Each row is a point on a landscape with many valleys, with its height.
A ball rolls from a point to the lowest of its 2 nearest points, and stops where none of them is lower. Distance is the straight distance between rows; heights are no part of it.
j538 height 355: 115  130  90  154  68  138  148  91  128  93  98  122  114  106  152  113  138  137  144  137
j226 height 695: 162  140  131  108  139  135  108  160  130  97  147  123  131  97  133  168  131  174  90  120
j529 height 451: 99  125  137  124  162  101  142  103  137  110  142  116  155  156  114  95  125  87  130  117
j93 height 217: 169  135  134  85  156  147  113  134  117  117  170  116  136  101  117  145  159  170  157  99
j638 height 540: 88  132  103  160  88  153  144  107  97  135  107  117  88  124  134  133  95  77  112  117
j455 height 425: 128  141  127  94  145  135  90  116  106  80  145  111  100  143  102  132  145  151  120  115
j510 height 186: 146  114  154  136  116  122  134  145  168  184  114  157  142  114  141  128  113  145  124  118
j3 height 204: 115  110  122  144  129  120  122  177  108  127  110  140  128  121  140  153  97  117  76  103
j840 height 446: 132  143  118  130  191  106  130  109  138  141  150  106  141  173  133  125  159  95  137  169
j615 height 177: 110  106  135  111  118  145  121  89  110  73  158  107  73  97  120  108  135  150  140  126
j953 height 273: 115  77  112  151  126  137  166  124  104  124  115  124  110  114  145  126  66  121  121  88
j958 height 224: 105  114  147  148  154  101  104  134  134  120  127  134  101  94  142  128  127  95  105  83
j719 height 332: 115  122  109  109  114  137  130  114  115  123  99  127  133  182  123  105  118  135  145  124
j758 height 411: 134  151  99  119  92  123  143  125  160  109  103  134  158  167  153  132  129  146  106  160
j206 height 377: 124  148  89  133  76  132  147  110  138  97  91  127  139  149  141  119  125  143  130  143
j49 height 169: 185  149  141  105  143  140  95  132  112  145  167  134  107  110  115  165  148  184  150  116
j40 height 370: 146  149  118  137  90  156  146  138  134  113  112  121  165  111  130  143  126  146  120  146
j955 height 67: 173  144  151  141  140  130  123  144  137  201  169  139  117  106  123  164  126  180  126  137
j925 height 201: 111  121  121  144  130  103  104  149  122  118  99  142  132  155  176  146  124  96  92  126
j426 height 246: 146  159  118  130  96  148  131  126  137  168  113  135  141  150  118  135  139  133  141  156
j389 height 430: 146  124  120  160  138  138  129  145  94  116  102  118  153  115  129  142  136  108  146  116
j608 height 392: 141  131  132  79  147  130  126  118  141  90  140  117  137  183  122  116  98  168  120  135
j562 height 237: 112  114  137  131  109  111  140  127  166  166  100  162  130  122  153  104  116  116  139  114
j813 height 220: 135  126  148  105  115  149  107  108  124  80  136  120  103  101  132  111  137  158  159  130
j907 height 314: 137  142  151  100  125  133  97  119  154  108  149  126  126  110  156  122  182  136  146  164
j806 height 179: 82  117  126  141  72  138  151  119  102  164  145  151  117  92  93  105  135  100  181  131
j653 height 398: 123  132  131  113  144  119  78  135  114  119  133  129  93  128  108  145  150  141  103  101
j185 height 457: 151  147  119  148  146  143  131  117  110  112  114  108  150  130  117  128  163  97  168  143
j681 height 564: 88  139  120  149  110  138  133  132  116  138  108  125  121  134  131  128  99  81  102  110
j438 height 315: 116  104  99  157  123  133  163  139  93  130  88  135  129  123  151  136  78  99  143  87
j517 height 571: 132  93  142  128  158  116  117  125  118  116  120  131  132  110  139  106  157  124  174  101
j680 height 526: 175  156  147  136  136  140  132  155  143  116  140  124  121  93  99  160  84  153  96  137
j742 height 424: 77  96  122  112  147  98  157  96  133  120  135  126  148  167  141  89  107  101  126  96
j154 height 475: 111  142  120  121  151  102  131  104  153  142  131  135  143  172  135  105  167  80  147  160
j648 height 281: 119  131  143  140  64  156  140  114  132  142  118  136  114  101  114  112  101  153  129  130
j66 height 507: 121  163  139  129  133  150  138  126  135  130  148  102  148  117  87  120  147  98  124  142
j22 height 327: 118  140  123  143  78  161  146  118  129  99  113  115  130  110  123  124  99  143  101  140
j999 height 233: 99  127  127  133  60  145  144  115  123  161  128  147  126  100  116  106  140  133  153  129
j872 height 187: 116  105  131  113  133  126  144  109  128  73  143  105  147  128  137  112  113  157  112  115
j723 height 582: 152  140  156  145  137  134  118  129  116  141  130  131  107  103  86  125  116  126  154  115
j308 height 609: 129  119  105  126  133  115  132  138  139  154  89  149  147  171  156  128  123  115  138  118
j749 height 294: 123  137  100  127  92  149  144  133  113  154  98  131  148  163  109  123  110  130  135  122
j281 height 243: 108  103  125  135  129  110  92  153  107  112  106  137  102  141  158  145  109  131  83  102
j36 height 517: 91  112  110  155  94  148  122  92  96  105  122  104  71  123  141  126  119  96  104  134
j823 height 151: 131  138  107  155  132  106  137  164  138  143  100  148  153  144  165  158  120  91  89  148
j378 height 320: 114  102  113  153  73  132  122  107  126  114  88  140  102  107  177  123  131  144  128  127
j340 height 560: 144  145  152  131  121  153  120  135  117  124  144  111  131  86  101  133  141  141  137  116
j158 height 274: 142  141  143  118  157  122  135  131  156  205  154  133  118  144  104  127  123  138  132  153
j580 height 486: 157  153  124  115  157  147  138  111  133  124  142  105  147  134  125  125  162  123  175  166
j131 height 618: 140  155  157  138  122  125  105  140  120  191  143  155  92  139  77  138  97  122  127  109
j420 height 80: 105  118  144  137  121  126  108  111  129  84  132  113  116  96  147  117  157  124  114  128
j292 height 516: 135  139  137  103  124  137  132  122  144  146  144  133  141  128  117  113  169  127  179  161
j767 height 356: 157  131  134  85  144  142  126  127  144  138  134  124  131  174  117  122  111  165  144  143
j346 height 494: 92  122  127  144  114  134  122  88  105  76  148  93  88  119  121  118  120  111  91  130
j976 height 268: 160  146  147  103  121  144  120  110  154  97  137  129  129  111  148  115  142  150  163  155
j118 height 487: 165  163  136  100  148  141  128  132  143  89  157  117  120  114  90  146  89  160  110  122
j783 height 376: 90  102  108  89  85  116  123  114  131  134  117  159  116  148  135  93  164  141  189  151
j329 height 174: 106  123  125  117  136  118  140  134  132  179  126  146  151  135  123  107  158  85  168  117
j38 height 561: 143  146  151  145  131  135  151  139  157  105  127  120  145  105  107  130  83  126  93  137
j461 height 445: 112  139  92  126  107  106  139  133  156  136  108  133  174  167  161  131  157  117  103  140
j635 height 589: 130  89  125  118  155  116  124  127  122  133  103  138  144  154  152  111  141  127  161  101
j630 height 480: 103  141  139  115  146  128  147  115  144  122  156  113  161  130  93  95  160  88  140  138
j546 height 660: 152  145  140  169  113  133  119  166  124  139  101  138  121  104  127  161  96  114  93  142
j164 height 152: 122  108  134  139  124  132  139  166  126  129  127  123  150  98  125  142  105  141  81  101
j189 height 638: 173  135  128  136  171  116  133  155  117  90  126  126  127  140  110  152  90  132  112  142
j413 height 198: 154  150  121  142  123  140  115  148  130  170  115  127  127  150  135  159  126  138  109  169
j548 height 124: 172  150  150  129  144  116  96  130  125  176  172  156  91  99  107  168  150  175  141  118
j70 height 261: 131  124  149  139  175  92  111  143  156  138  128  139  114  121  134  136  117  104  98  104
j465 height 129: 115  109  122  140  125  121  121  122  120  90  117  116  154  121  162  124  157  124  121  123
j200 height 84: 150  141  110  164  152  112  167  155  157  161  116  137  151  134  148  153  100  108  96  175
j908 height 183: 85  98  138  139  135  117  107  122  109  127  132  128  91  92  143  114  152  91  133  95
j178 height 343: 90  93  103  101  96  136  127  104  110  123  120  128  124  146  146  97  171  142  159  128
j614 height 536: 142  160  157  136  139  148  138  125  143  105  155  104  139  77  90  126  129  118  124  127
j511 height 226: 129  122  147  117  140  116  133  141  145  204  146  156  132  136  112  113  139  112  159  131
j671 height 282: 90  89  115  116  117  118  90  126  102  123  107  132  90  163  174  125  132  128  111  104
j773 height 336: 144  157  129  131  183  114  110  130  145  146  157  108  103  133  119  152  143  126  99  158
j924 height 639: 135  152  143  155  113  140  122  151  115  169  117  133  121  126  96  146  93  106  108  116
j496 height 420: 144  126  107  126  184  102  120  126  119  118  138  106  157  181  157  147  164  116  130  162
j602 height 89: 114  104  139  126  107  142  135  143  122  153  136  125  125  105  108  127  96  163  94  87
j76 height 588: 131  140  128  149  129  117  170  132  150  104  113  132  164  138  121  121  78  108  101  143
j585 height 473: 105  148  111  130  129  117  140  119  144  129  125  116  171  161  132  119  154  91  111  141
j700 height 364: 99  123  112  104  103  118  120  106  132  133  100  152  108  174  132  91  134  117  162  140
j94 height 472: 110  132  132  145  125  112  114  86  96  42  139  96  116  132  135  125  117  120  103  139
j180 height 283: 127  110  117  152  94  125  142  132  145  134  84  149  138  109  162  123  109  137  128  111
j819 height 299: 142  133  136  140  166  118  118  143  142  151  132  120  129  127  128  141  143  110  122  133
j270 height 316: 159  145  137  98  147  137  124  125  140  185  155  128  111  157  120  132  129  167  154  166
j307 height 135: 92  93  136  122  120  134  114  110  110  105  155  113  81  81  127  116  157  135  121  106
j235 height 310: 79  83  112  111  107  126  112  96  109  110  130  122  91  152  163  105  148  130  118  124
j412 height 548: 130  118  139  118  119  114  144  130  146  173  145  161  146  110  111  111  164  120  207  161
j787 height 395: 150  129  121  100  168  128  108  126  128  112  149  106  152  158  161  143  182  145  138  153
j659 height 508: 96  115  140  114  147  131  140  124  130  125  156  108  147  109  96  99  149  116  127  102
j981 height 159: 144  120  152  107  103  143  126  142  147  135  131  135  128  114  119  129  91  189  108  111
j303 height 656: 178  124  132  140  151  126  110  163  110  118  113  135  117  122  125  164  108  152  117  129
j341 height 601: 169  141  159  151  149  123  121  136  118  181  147  151  101  116  78  146  102  137  148  100
j572 height 438: 160  145  132  88  147  137  148  131  141  70  153  114  153  148  115  130  74  165  110  140
j668 height 449: 121  134  133  120  146  114  95  108  101  56  135  109  102  156  116  131  115  132  104  124
j260 height 403: 158  127  115  158  102  154  149  149  103  122  101  124  168  96  132  150  133  142  143  123
j273 height 551: 117  111  149  115  152  115  106  131  116  127  145  136  107  100  102  111  166  116  165  108
j697 height 714: 153  149  137  128  122  139  106  150  136  91  133  116  135  108  149  159  136  147  91  157
j732 height 615: 154  139  125  134  157  121  164  135  121  83  127  118  164  157  103  133  81  118  118  151
j690 height 128: 158  133  150  140  115  137  138  143  140  203  146  143  154  118  124  142  137  157  137  131
j439 height 369: 141  155  131  104  164  116  88  127  143  130  154  126  94  133  102  150  153  140  102  131
j244 height 228: 114  88  125  135  125  130  142  118  123  100  120  118  122  121  140  116  93  147  111  106
j748 height 175: 104  95  86  139  113  114  155  119  120  106  108  122  173  130  174  118  154  129  130  103
j16 height 675: 165  118  134  126  143  117  117  170  124  89  124  145  119  97  125  163  98  175  87  114
j540 height 529: 87  118  133  117  153  125  125  126  102  133  153  116  113  113  82  105  150  93  142  93
j20 height 396: 76  103  111  107  119  108  144  102  140  133  116  144  124  162  150  86  130  104  143  113
j702 height 633: 113  130  96  126  117  123  163  140  127  170  83  152  147  167  146  126  88  101  146  88
j535 height 145: 165  151  108  170  135  132  150  154  128  176  106  133  136  135  131  163  100  113  121  172
j266 height 358: 136  138  133  110  160  121  107  120  150  141  155  118  124  131  156  131  189  129  145  179
j58 height 114: 89  119  122  128  97  120  151  130  124  176  130  159  142  109  112  101  151  89  188  120

For each start below, name the point where the ball stops.
j226 | j58
j924 | j630
j585 | j955
j308 | j630
j20 | j200
j580 | j58
j680 | j58
j697 | j58
